Each row is a point on a landscape with many valleys, with its height.
A ball rolls from a point to the lowest of its 2 nearest points, and stops where none of them is lower. Distance is the straight distance between rows; heights are no part of it.
z970: [114 166 130 144 136 129 138 110 124 151 149 141 139 112 125 138 131  89
 129 136 154  84 122  85 117]  height 298
z530: [ 99 128 118 132 158 106 129 128 136 135 166 129 113 100 103 131 159 144
 157 170 100 108  94 123  85]  height 576
z551: [132 137 138 145  81 107 161 101 150 146  70 138 132 131 123 139 125 120
 133 131  91 140 123 138 139]  height 195
z705: [139 156 148 117 139 219 155  96 128 138 119 101 128 158 185 112 145 104
 111 105 157 183 108 109 159]  height 620
z411: [113 100 120  97 178 173 182 111 139 122 160 120  88 118 169 119 156  34
 143  98 181  77 132 111 177]  height 159
z59: [157 122 183  81 163 206 143  92 133 141 143  77 118 146 180 113 159  95
 138 126 167 182 118 106 171]  height 646
z497: [207 122 124  76  88 106 146  92 113 157 110 148 117 120 155 120 168 111
 141 127 113 153 128  90 144]  height 347
z734: [145 140 145  93 186 137 118 143 120 123 118 122 161 144 188 116 136 125
 132  88 117 135 130 162 152]  height 405
z724: [104 108 136 158 101 100 113 127 161 143  88 138 170 106  62 141  97 161
 140 157  73 131 141 160  93]  height 99
z42: [124 134 129  87 153 150 176 116 147 139 154 134 117 126 141 128 162 111
 153 148 108 135 109 143 147]  height 472
z115: [ 88  93 116 140 143  51 114 109 131 136 153 112 159 148 113 151 141 126
 176 106 139 130 139 112 121]  height 613
z688: [120  99 115 130 121 144 161 102 140 127 137 107  70 128 165 130 148  65
 128  97 149 102 109 115 166]  height 52
z35: [135 143 152 127 136 143 164 137 107  89 129 141 167 135 143 122  95 155
 107 141 108 101 133 208 168]  height 392
z703: [168 147 137  90 195 105  82 165  95 119 140  70 134 167 171  99 125 132
 114 132 154 172 123 158 136]  height 483
z592: [ 87 137 136 129 140 110 162 119 124 106 123 104 159 148 150 142 107  99
 130 131 163 152 162 172 188]  height 249
z299: [130 131 125 123 199  87 143 163 115 139 112 147 130 128 141 122 135  96
 139 110 129  80 126 143 127]  height 314
z163: [ 93 148 118 131 116 161  92 109 128 162 198 126 172 151 123 154 134 133
 131 140 169 167 137  76 112]  height 360
z567: [107 161 140 152  81 125 178  97 158  92  60 140 134 131 159 129  99 139
 106 158 116 140 126 166 158]  height 269
z875: [119 123 122 122  57 130 129 124 142 117 105 140 148 159 129 153 127 177
 134 135  97 223 146 136 158]  height 477
z985: [115 132  95 116 107 121 128 119 148 198 138 143  97 141 107 139 181 107
 160 138 120 149  96  58  91]  height 239
z766: [133 186 137 116  93 140 169  96 111 101 149 139 149 120 131 146 117 161
 126 193 149 172 132 144 165]  height 359
z94: [100  84 131 134  92 113  70 117 189 134 126 134 173  97  74 143 122 190
 128 143  90 145 148 146  71]  height 131
z408: [ 59  87 142 131 126 122  73 139 183 111 145 171 187  95  78 121 106 150
 125  94 118 101 195 153  98]  height 833
z702: [190 103 126 144 183  85 121 160 110 152  78  87  99 172 153 116 119 112
  93 110 141  87  90 156 131]  height 660
z895: [159 130 146 131 151 132 121 112 147 135 131  69 124 149 189 118 125 124
 103 140 138 141  81 161 133]  height 230
z137: [ 78 104 134 149 102 162 101 125 147 106 178 147 179 123  94 150 100 172
 114  84 110 137 156 170 137]  height 848
z624: [ 68 156 126 165 154 154 128 171 153 154  73 165 151 102  78 123 115 113
 134 129 114 102 142 147  67]  height 558
z20: [ 74 145 141 141 115 143  94 107 183 100 151 153 123 104 163 117 131 108
 130 112  92  97 107 129 121]  height 400
z801: [114 102 119 148 115 123 178 135  93 147 162 125  96 138  73 167 137 112
 152 106 142 108 131 122 152]  height 306
z240: [ 95 133 113  98 105 167 117 119 167  96 116 134 143 135 128 136 137 181
 122 156 123 214 150 163 155]  height 506
z430: [122 111 129 143  92 129 191  94 150 188  61 143 133 125  94 146 139  89
 150 112 114 120 129  98 126]  height 245
z861: [154 145 103 149 137  84 115 177  67 137 122 111 132 158  80 157 106 152
 131 137 129 133 133 153 131]  height 295
z116: [129 150 110 150 107 173  89 151 144 108  96 119 148 152 131 138  80 194
  71 147 138 180 143 184 133]  height 253
z236: [219 139 127  70 106 153 144 137  71 120 118 102  70 146 172 107 153 116
 104 129 183 202 123  95 162]  height 571
z887: [178 130 111 144  84 145 143 145  68 129 152 103  81 165 135 159 117 131
 115  83 152 167 107 116 154]  height 362
z758: [130 169  97 137  94 104 100 159 136 105  81 133  89 146 146 124 125 150
 121 163 103 171 111 163 134]  height 469
z860: [ 78 176 122 108 142 163  88 146 146 118 146 180 173  77  92 131 132 145
 117 162 152 129 193 141  88]  height 217
z206: [128 150 130 165  70 179 137 141 123  86  94 134 138 146 136 136  80 197
  95 128  84 161 122 184 146]  height 305
z864: [115 130 128 136 103 199 100 117 183 126 122 156 166 103 129 143 118 181
 101 115  87 138 126 177 107]  height 538
z836: [ 87 163 115 139  71 153 150 112 128 117 153 147  88 132 128 139 140 125
 146 138 113 153 104 109 151]  height 419
z217: [161 116 129 105  65 147 183  80 128 139 124  97 100 169 156 128 142 131
 127 150 153 207 108  92 178]  height 417
z211: [154 110 147 127 124 106 204 105 126 138 137 128 132 110 110 143 120 116
 133 150 114  82 114 154 152]  height 301
z31: [103 126 150 175 149  99  99 129 122 152  99 158 166 127 114 111 119 155
 167 107 113  72 122  62  42]  height 804
z440: [138 107 115 131 138 105 132 121 150 118 111 105  81 136 188 119 144  91
 120 110 120 113  91 146 144]  height 145
z847: [ 83 128 126 165 119 117 105 153 163 102  74 130 157 136 120 138  88 142
 104 121 104 121 142 204 143]  height 622
z595: [ 67 108 135 117 149 130  73 178 159  96 122 172 154  71  49  90 107 162
 146 118 105 109 212 160  83]  height 827
z814: [133 143 154 130  94 139 176 148 102 112  69 175 121 123 107 117 113 113
 150  86  73 109 146 143 161]  height 789
z986: [168 154 132 140  58  72 144 134  86  92  83 137 100 137 106 133 118 133
 143 128  83 132 141 127 172]  height 757
z686: [209  95 119  80  67 118 139  64 132 157 124 114  94 132 172 108 154  90
 105 149 163 153 112  61 133]  height 297
z950: [ 98 178 133 135 186 157 123 145 119 110 169 156 148  92 150 132 124 108
 127 138 140  73 130 113  92]  height 345
z394: [176 137 153 140 131 103 137 115 106  88  95  77 109 165 205 112 100 113
  89 139 169 140 122 152 196]  height 698
z962: [106 105 123 160 128 167  80 145 128 134 173 134 161 115  71 153 109 186
 119 103 103 125 119 157  83]  height 853
z973: [155 190 135 112 119 133 135 131  91 104 132 110 159 139 155 125 114 169
 104 180 167 204 153 160 158]  height 375
z725: [137 106 156 135 170 151 150 133 108 147 148 159 151 120 107 123 135 106
 159  75  96  71 113 121 107]  height 777
z127: [131 161 114 162 119 111  28 191 103  95 120 130 143 138  95 122  77 191
  97 109  89 105 141 155 101]  height 173
z318: [117 112 136 163 202 114  93 137 129 135 166 137 175 126 114 126 123 191
 116 151 153  72 107 122  43]  height 745
z694: [137 142 129 140 137  72  87 175 101 124  78 137  95 124 129 108 132 121
 141  97  72 101 113 113 106]  height 261
z807: [ 98 177 110 130 165 136 113 138 142 124 114 118 124 123 160 129 127 114
 108 161 165 150 126 162 128]  height 448
z803: [151 108 113  81 113 146 198 108 121 142 146 158  92 109 100 136 175 103
 155 145 121 112 129 113 173]  height 502
z89: [124 126 136 105 192 136 156 146 113 111 129 135 122 122 172 120 131  54
 133  88 158  80 144 133 151]  height 251
z225: [192 130 143 129 150 124 116 149  85 150 133 130 156 162 137 131 122 159
 117  82  81 115 107 149 140]  height 393
z780: [129 103 122 112 150 122  59 146 151 135 156 135 177 106 119 133 129 199
  84 157 142 138 156 161  74]  height 286
z421: [206 121 105 137  94 122 116 124 103 142  88 125  66 118 173 118 121  90
  76  84 147  78 107  83 121]  height 838
z489: [174  76 126  76 108 147 165  51 158 147 148 107  87 131 158 113 165  73
 119 143 162 125 113  77 165]  height 243
z218: [111 112 139 158 176 106  74 199 124 125 104 135 113 118  50  92  92 207
 151 146  62  92 128 136  44]  height 817
z224: [126 115 140 130 137  65 123 141 125 133  88 149 102  98 102  95 149 123
 175  98  63  85 125  83  86]  height 302
z993: [111 132 139 148  90 103 130 109 131 186  91 150 154 116  77 132 140  97
 163 102 101 108 135  61 102]  height 283
z393: [159 158 122  89 202 121  85 187 100 125 116 128 153 153 160 113 136 152
 114 129 127 141 134 172 126]  height 451
z817: [ 89 160 133 129 195 177 150 146 142 108 163 128 125 108 168 136 124  95
 116 157 144 111 116 160 135]  height 394
z383: [159 117 100 147 197  95 128 155 101 179  97  97 112 148 142 120 142 110
 109 123 195 122  99  93  77]  height 623
z265: [ 75 143 132  91 134 196 126 101 188 110 129 139 170 120 163 133 136 143
 115 167 157 186 168 161 143]  height 545
z131: [163 136 109 133 136  91 151 171  54 100 145 123  62 130  99 131 118 126
 131 133 125  90 136 146 166]  height 376
z306: [183 140 119 108 105 116 122 168 107 140 100 144  80 129 117 123 159 158
 142 139  49 141  88 134 107]  height 406
z159: [165 111 110 130 202  78  98 180  95 164  92  95 134 184 145 120 138 130
 117 120 150 127 111 124  94]  height 640
z536: [ 86  99 109 133 146 132 135 141 137 129 154 145  76 120 111 123 164  93
 168  90 117  72 100  86 109]  height 414
z490: [156 192 123 134 127 117 103 168  72 119 121 124 154 158 121 137 108 169
 108 151 133 162 148 158 145]  height 330
z997: [111 145 132 149  77 168 130 150 124  64 101 149  93 138 115 122  90 200
 131 118  42 149 123 177 165]  height 344
z722: [ 72 142 108 149 108 142  76 108 165 133 164 117 184 134 118 153 120 142
 104 153 173 164 151 127 109]  height 329
z458: [124 133 144 121 102 116  92 123 128 132 138 148 213 130 109 148 124 168
 124 121 123 165 182 145 133]  height 650
z235: [ 98 147 143 150 102 136 102 159 138  73 115 139  88 106 108 106  99 147
 148 107  36 102 116 164 140]  height 377
z954: [107  94 133 119 197 100 118 120 135 157 167  94 164 161 145 135 153 115
 157 104 168 137 124 121 112]  height 592
z154: [127 132 101 128 151 122 168 159  75 121 158 109  68 130 106 140 136 102
 130 121 176 129 138 142 170]  height 343
z254: [113 170 131 169 155 110  67 178  87 109 120 130 142 131 124 120  94 144
 107  97 108  80 120 136  98]  height 125
z161: [188 106 142 103 189 103 139 131 104 162 111 125 152 141 146 122 141 108
 130  89 115 106 124 142 138]  height 358
z216: [166  71 114 124  89  91 160 140  94 109  97 131  72 115  94 122 107  97
 131  71  99  61 137 120 156]  height 802
z245: [141 145 164 103 108 179 159  77 114 106 187 120 185 151 169 133 121 152
 134 125 130 164 128 131 186]  height 438
z244: [158  93 114 147  88  81 132 115 116 189  93 133 125 129 107 143 141 105
 138  92 126 115 120  38  98]  height 316
z759: [180  88 111 109 153  78 175 130  93 133  98 138  97 103 105 111 122  85
 101 120 169  64 148 122 143]  height 748
z979: [ 44 174 141 112 114 181 168 129 161  82 151 180 170 111 105 134 117  89
 134 159 141 127 168 147 147]  height 633
z441: [140 109 159 139 123 127 120  87 161 107 146  89 184 145 168 130 104 166
  97 177 146 169 133 188 154]  height 361
z824: [135 125 152 126 152  96 196 129 129 100 131 127 133 127 134 133 115 114
 128 156 113  99 127 200 183]  height 342
z80: [ 57 136 135 151 101 171 124  96 176 165 149 156 124 125  87 125 152  96
 161 128  88  93 113  68  94]  height 454
z38: [115  96 148 110 207 153 133 122 153 122 187 128 209 114 138 139 121 131
 123 138 138 109 146 175 102]  height 461
z517: [ 92 130 151 155 146 135 161 124 162 142 136 153 151  79  77 125 111 106
 139 169 101  70 111 144  91]  height 227
z316: [178 144 126  91 124 109 146 153  74 118 143 126 107 144 122 136 145 158
 149 151 100 165 134 152 164]  height 441
z652: [ 86 173 140 145 106 147 184 107 136 106  73 138 157 146 149 130 105 108
 115 148 159 158 160 154 174]  height 337
z751: [105 130 150 134 147 124  71 188 144 110 104 152 145  90  44  75  96 185
 156 135  61  94 179 165  76]  height 822
z376: [ 65 161 124 141 139 149 112 148 162 106  81 159 177 106 125 127  98 120
  99 134 136 116 157 189 131]  height 598
z575: [171  52 121  84 163 146 166 102 115 129 194  82  68 120 135 123 155  86
 138 115 172 120 110 114 152]  height 682
z879: [ 91 135 160 133  76 155 102 103 174 130 145 158 172  69  63 110  98 149
 139 163  75 112 158 125  94]  height 168
z617: [211 113 106  91  94 111 131 136  95 153 110 150  75 123 131 116 159 126
 123 100  91 124 108  97 122]  height 380
z241: [145 141 164 122 135 146 122  94 132 112 191 105 192 133 162 145 110 150
 113 146 145 146 135 149 151]  height 402
z76: [155 152 132 139  96 132 100 153  76 124 185 106 125 164 147 141 123 153
 117 116 138 185  95 131 138]  height 338
z608: [200 131 135 117 126  63 126 122  95 128 103  74 109 162 166 116 112 101
 103 147 175 145 123 127 164]  height 722
z272: [133 143 106 129 120  96 110 141 125 162 124 117 118 151 147 140 154 131
 133 138 150 185 105 116 107]  height 382
z602: [139  89  73 113  38 153 156  95 124 156 114 140  65 128  86 148 141  87
 130  99 138 131 133  48 153]  height 473
z298: [ 94 162 137 108  96 147 129 108 124 148 150 168 190 123  90 142 130 125
 156 127 116 147 160 117 131]  height 664
z99: [187  88 112 118  67 156 177 104  88 136 129  88  78 156 133 145 125 126
 106 108 181 186 126  90 175]  height 386
z767: [117 158 142 151 108 212 143 118 130 148 143 111 170 143 143 158 101 147
 105 123 160 174 119 137 145]  height 423
z572: [150 110 131 161  79 112 158  97 106 123 125 133 111 123 125 139 105  88
 118  93 148  71 113  86 157]  height 818
z922: [ 99 133 120 140 132 123  57 120 188 110 149 142 149  95 161 117 134 158
 107 138 108 118 105 151  82]  height 357
z58: [ 96 147 163 147  93 150 141 117 174 114 106 159 139  76  69 102 100 128
 148 162  55  92 129 152 102]  height 196
z522: [132  93  92 126 163  91 113 155 133 171 113 129  72 138 140 113 178 124
 155 106 106 132  85  84  67]  height 328
z806: [169 124 114 150 114  69 120 123 113 184 116 112 138 148 131 144 130 118
 121 120 146 143 117  89 103]  height 348
z911: [127 119 109 121 195 109 135 116 118 184 138 110 121 131 149 125 158  81
 125 134 211 118 120  46  97]  height 595
z101: [169 134 100  80  80 158 194 106  93 126 144 146  73 115 125 127 156 110
 138 132 151 159 136  96 182]  height 523
z314: [127 105 120  99 178 125 145 114 127 171 137 104 124 150 148 129 162  68
 147 104 188 137 139  93 130]  height 566
z829: [154 131 139 107 147 104 137 152  98 135 164 142 121 121  86 133 144 160
 158 135  80 128 129 152 134]  height 420
z349: [ 88 109 121 133 109 142  93 114 178 175 138 140 151 118  71 151 152 158
 148 146  85 162 124 123  77]  height 163
z845: [112 118 109 125 155  95  44 133 164 121 168 131 152 113 159 112 143 177
 109 162 135 140 117 135  44]  height 322
z114: [130 165 126 169 148 130  70 168 109 122 139 127 105 127 153 123 122 147
 106 112 111  94  74 119  76]  height 177
z709: [127 105 133 153 213  85 114 131 120 124 165 115 147 136 157 115 135 147
 134 137 151  74  98 127  79]  height 733
z692: [121  94 133 173 117  82 139 140 121 162 128 123 106 122  74 142 129 147
 171 127 105 100 103  84  71]  height 248
z296: [201  62 102 106 172  77 141 139  81 136 175  88  66 142 132 120 147 141
 127 145 155 102  98 105 110]  height 704
z326: [ 91 109 142 119 190 152  90  95 181 140 178 125 207 128 161 139 136 121
 121 136 157 112 143 126  92]  height 490
z232: [ 42 151 119 136 136 152 158 122 150 123 178 153 139 114  92 150 131  88
 157 169 135 108 136 130 137]  height 611
z75: [ 76 151 116 148 120  78 143 121 125 123 107 125 135 130 127 149 114  85
 139 138 169 135 158 124 166]  height 160
z519: [111 144 150 128 112 202 149 101 141 135 103 151 152 154 184 121 130 116
 119  87 121 150 112 118 157]  height 588
z278: [151 126 142 126 162 105  86 153  99  93 161  45  87 176 180 111 120 116
 117 120 171 176 102 146 171]  height 513
z771: [118 146 156 138  89 195 148 113 152 117 100 171 149 127 142 132 120 154
 126  99  69 135 107 147 141]  height 560
z855: [ 64 114 133 148 148 158  92 156 182 144 116 161 142  79  70 111 126 157
 145 124  91 100 135 135  52]  height 544
z210: [184 131 135  73 150 125 171 120 105 114  68 106  95 149 178  91 150 115
 126 122 151 162 160 135 197]  height 519
z123: [143  91 115 167 104  78 145 131  97 133 125 105  72 133 123 143 116  97
 120  72 131  75 109 117 148]  height 810
z369: [152 140 146  89 134 157 146 120 142 126 156 146 142 109 136 126 149 166
 149 158  79 142 107 163 130]  height 444
z553: [ 87 131 144 166 120 153 134 121 157 144 152 144  93 101  85 112 132 101
 165 100  86  66  88  70  82]  height 437
z214: [179 102 144 118 152 120 155 133  80 142 142 158 127 110 115 117 144 100
 140  76 115  43 128  82 118]  height 769
z336: [144 153 139 134  99 109 150 150 102  89  61 145 132 165 131 116 109 138
 127 110  77 126 145 170 189]  height 774
z79: [120  52  51  74 123 118 143 100 135 138 123 114  56 116 105 114 159  67
 123 113 202 119 144  77 137]  height 511
z672: [125 176 131 117 111 147 124 109 139 133 187 130 148 117 132 148 132 149
 117 205 148 178 111 122 120]  height 320
z328: [190  99 152  53 152 146 190  93 111 117  63  98 100 117 166  94 141  71
 115 144 196 150 178 118 192]  height 562
z862: [130 116 126 137 151 157  33 159 173 108 104 142 146 119 136 122  99 193
  58 119 105  99 151 191  92]  height 659
z788: [161  99 155  93 164 177 146 109 103 125 188  61  84 151 172 124 152  98
 145 109 171 162 109 115 176]  height 666
z480: [176 143 136  84 114 112 162 125  83  89 116 115  95 160 161 121 138 133
 124 133 136 178 138 137 205]  height 476
z510: [120 126 145 179 166 108  78 176 129 139  85 142 160 121  82  98  98 178
 144 112  73  82 131 113  46]  height 812
z684: [190  85 124 104 134  70 154 122  91 128 121  95  91 126 138 126 126  96
 111 125 170 111 135 128 165]  height 737
z175: [154 150 143 158  94 135 178  99 115  96 115 102 102 152 175 128 110 125
 106 130 152 141 102 143 182]  height 725
z680: [ 92 145 160 101 136 165 147  66 176 117 136 111 157 141 191 122 134 104
 131 176 159 171 138 131 166]  height 574
z921: [ 56 136 129 127 172 132 150 125 143 135 202 153 138 103  79 134 154 122
 163 178 131  90 134 108  92]  height 594
z909: [156 121 154 152 117 133 143 100 159 106 103  69 131 169 190 119  94 157
  94 167 144 184  97 183 157]  height 303
z310: [159 130 138 125 113 137  94 141 120 117 100 132 174 167 153 130 115 167
 118  93  85 156 128 181 146]  height 425
z344: [161  88 120 140 198  62 121 153  88 115 186  97  97 148 167 118 153 140
 134 111 156  78  97  94  99]  height 717
z312: [163 128 153 112  87 171 170  81 117 121 149 109 138 173 172 127 126 166
 126 130 131 205  97 120 173]  height 450
z293: [116 158 107 132 149 109  79 157 127 134 143  96 138 147 148 143 131 137
 104 155 165 181 113 154 107]  height 415
z463: [ 87 128 160 102 181 162 112  87 179 132 161  94 184 138 193 117 140  83
 133 153 163 136 143 129 127]  height 527
z645: [106 116 135 172  67 120 138 131 149 122  66 126 118 128  77 154 100 150
 154 139  53 155 126 153 135]  height 140
z571: [154 109 126 112  74 125  95 129 139 129 118 130 172 155 137 149 129 195
 132 112  72 198 120 157 123]  height 453
z414: [181 143 119 119 103 105 131 148 131 130  60 122  67 146 153 129 143 129
 117 146  91 162  95 143 138]  height 435
z77: [ 91 143 124 139  98 189 129  85 143 154 178 102 147 176 129 159 135 122
 134 134 161 194 119 102 156]  height 390
z320: [158 149 102 164 144  98  85 177 100 127 112 133  60 135 129 109 140 136
 129 108  92 102  74 111  84]  height 221
z609: [150  68  97  53 174 134 136 108 133 158 124  89  81 119 138 114 169  64
 128 117 213 135 148  68 125]  height 536
z674: [117 149 122 149  92 182  51 149 158 129 104 151 135  97 112 131 105 183
 103 112  86 144 129 144  84]  height 522
z870: [179  91 117  90 138 126 171 109  85 160 127 147 128 117 114 122 142  80
 120  92 170  73 155  81 145]  height 759
z647: [114 161 108 135 118 105 149 103 132 138 124 125 110 122 147 131 134  68
 122 146 184 124 135  89 146]  height 241
z987: [168 131 130 122  99 120 198  78 125 121  80 101 108 108 155 117 101  70
  91 154 211 111 140 108 187]  height 619
z264: [ 94 152 142 146 125 126  98 147 139  94 118 166 123  99 138 110 119 108
 149  89  76  81 117 141 122]  height 407
z566: [ 87 173 122 101 156 138  94 122 138 102 170 138 167 100 145 143 134 124
 142 166 153 145 180 122 128]  height 150
z924: [163 147 126 144  98 105  71 160  97 113 178 118 132 144 131 135 114 178
 110 137  94 154  99 152 104]  height 313
z165: [ 89 119 131 170 109 175  59 153 182 131 100 147 127  80  58 121  93 183
 121 125  85 122 157 139  53]  height 534
z857: [ 93 164 118 134  69 140 160 111 117  88 160 140 120 117 105 145 114 162
 152 172 117 157 120 150 163]  height 391
z612: [ 96 102 161 162 170 143 120 139 135 127 176 151 188 121  95 130 110 149
 149  84 106  68 117 126  88]  height 784
z727: [166 117 145  99  89 163 175  41 148 134 137  88  93 133 178 111 144  63
  93 174 207 137 126  57 175]  height 157
z953: [125 148 119 109 143 163  82 143 146 105 152 156 164  81  93 136 125 179
 106 167 120 138 162 167  96]  height 254
z931: [168 160 123 139 113 122 134 129  97 127  92 131 107 113 160 123 120  93
 103  90 147  93 119 108 155]  height 828
z221: [165 120 101  85 113 143 192  96 111 115  73  95  81 111 155 105 125  66
 104 157 220 147 180 105 189]  height 593
z166: [142  97 128 145  85 131 175 140 108 131  69 146  76 105  79 119 108  82
 157  70  81  91 133 112 148]  height 797
z30: [ 66  91 133 106 126 157  96 112 179 106 179 162 203 113  99 148 122 146
 118 116 137 120 193 159 123]  height 840
z449: [111 149 118  76 172 118  84 129 135 115 174 140 152 120 170 121 164 134
 147 151 136 161 140 126 116]  height 220
z370: [112  79  93 153 132  90 165 134  98 166 147 124  94 124  71 156 144 118
 155 124 157  96 116  69 104]  height 277
z193: [110 127 103 152 142 103  60 164 172 102  75 120 149 138 127 130  90 178
  67 140 109 109 152 207 111]  height 641
z996: [ 66 168 137 112 108 175 143 141 138 110 110 187 176 105  86 128 119 127
 155 134 100 150 170 147 143]  height 651
z234: [126  77  71 107 124 102 137 133 138 174 100 135  55 126 107 129 187 102
 146 121 138 136 108  68  86]  height 287
z883: [146 162 124 130 104 141  98 135 135 109 157 126 143 110 122 140 107 187
  99 186 116 153 116 166 102]  height 285
z635: [ 78 159 116 176  82  65 100 116 139 129  99 114 148 131 121 146 117 113
 135 126 131 138 140 113 114]  height 238
z802: [121  90 115 132 111  65 127 143 123 149  74 144  74 102  69 109 147  94
 181 101  98 100 148  60 101]  height 331
z5: [103  95  96 124 192  93 124 137 135 142 136 128  88 135 158 112 175 105
 154  98 151  88 103  76  91]  height 374
z238: [119 116 154 129 157 156 141 129 159 114 140 148 186 112 125 133 104 147
 103 137 106  89 141 211 121]  height 430
z720: [ 91 116 145 106 170 131 107 131 148 102 127 134 198 142 173 121 123 100
 124  82 135 121 157 174 150]  height 457
z247: [174  92 109 112 145 100 154 122  98 124 216 105  72 123 129 140 148 115
 138 133 162 104  98  97 137]  height 694
z229: [117 159 155 115 120 157 180  73 145  84 131  87 111 131 197 106 127  89
 125 170 179 159 131 116 195]  height 621
z934: [138  72  71 102  89 136 149 123 103 140 129 118  59 127 108 142 144  86
 133  82 169 138 139  88 168]  height 489
z498: [136 152 163 131 153 134 144 113 116  79 128  64 102 146 204 109 120  75
 117 146 198 147 129 140 199]  height 662
z526: [ 69 119 151 174 163 111 119 121 139 139 152 155 186 118 120 120 128 110
 152  98 126  57 131  84  82]  height 793
z373: [110 138 109 122  73 170 153  91 136 147 145 147  81 137 117 137 157  77
 140 122 130 123 122  56 151]  height 452
z865: [174 128 116 127 153 104 138 170  66 132 158 136  75 120  89 119 141 144
 156 111 100  86 111 113 121]  height 399
z45: [177 132 125  61 122 192 170 115  90 136 150 118  73 136 154 112 167 110
 129 123 177 181 136  81 179]  height 547
z356: [159 140 124 159  43 107 179 107  91  80  94 123  88 138 145 141  97 138
 110 124 130 135 127 112 192]  height 743
z827: [129 129 133 182 130  86 140 153  91 151 128 109 133 129  57 142 106 145
 144 128 108  95 123 131  98]  height 270
z372: [ 76 168 120 165  81 100 111 104 164 121 140 131 164 102 119 144 107 131
 118 178 144 135 142 128 112]  height 288
z109: [131 118 124 142 113 138 104 133 154 178 141 138 125 127 102 139 159 149
 149 125  77 148  84  82  54]  height 197
z83: [ 85 171 134 149 162 114 122 167 124 113  96 159 153 103 102 120 105 116
 119 144 111  93 146 173  98]  height 575
z471: [116 123 158 157 123  92 186 112 151 144 104 142 144 103 102 135 114  80
 136 150 121  50 121 130 123]  height 264
z604: [120  86 131 173 109  85  93 136 131 153 132 125 133 134  77 136 137 170
 171 126  74 143 102  80  34]  height 224
z937: [108 114 143 116 128  73  98 106 145 149 126 135 212 143 137 144 138 130
 149 108 135 152 162 129 137]  height 634
z786: [103 175 102 139 130 141  72 167 142 122  88 150 113 109 136 127 129 155
 111 136  95 152 120 152  84]  height 503
z61: [ 69 107 127 152 159 118 110 126 175 146 124 141 125 107 112 116 150 149
 166 130  95  94  99 117  65]  height 559
z773: [136 145 115 149 108 146  49 180 118 108 114 125 158 157  89 150  70 208
  64 132 124 147 162 184 118]  height 211

Call two points neighbours if one is among the 2 nearest of the other. Go from one point of each pair to the other, from neighbour to neighbour, staying as low as possible. Name the highest point that can't be avoided.
z75 and z566: z973
z724 and z75: z652
z724 and z688: z312

Where does a ball stop that starts at each point below?
z312: z566
z265: z688
z42: z724
z210: z724
z236: z724
z553: z724
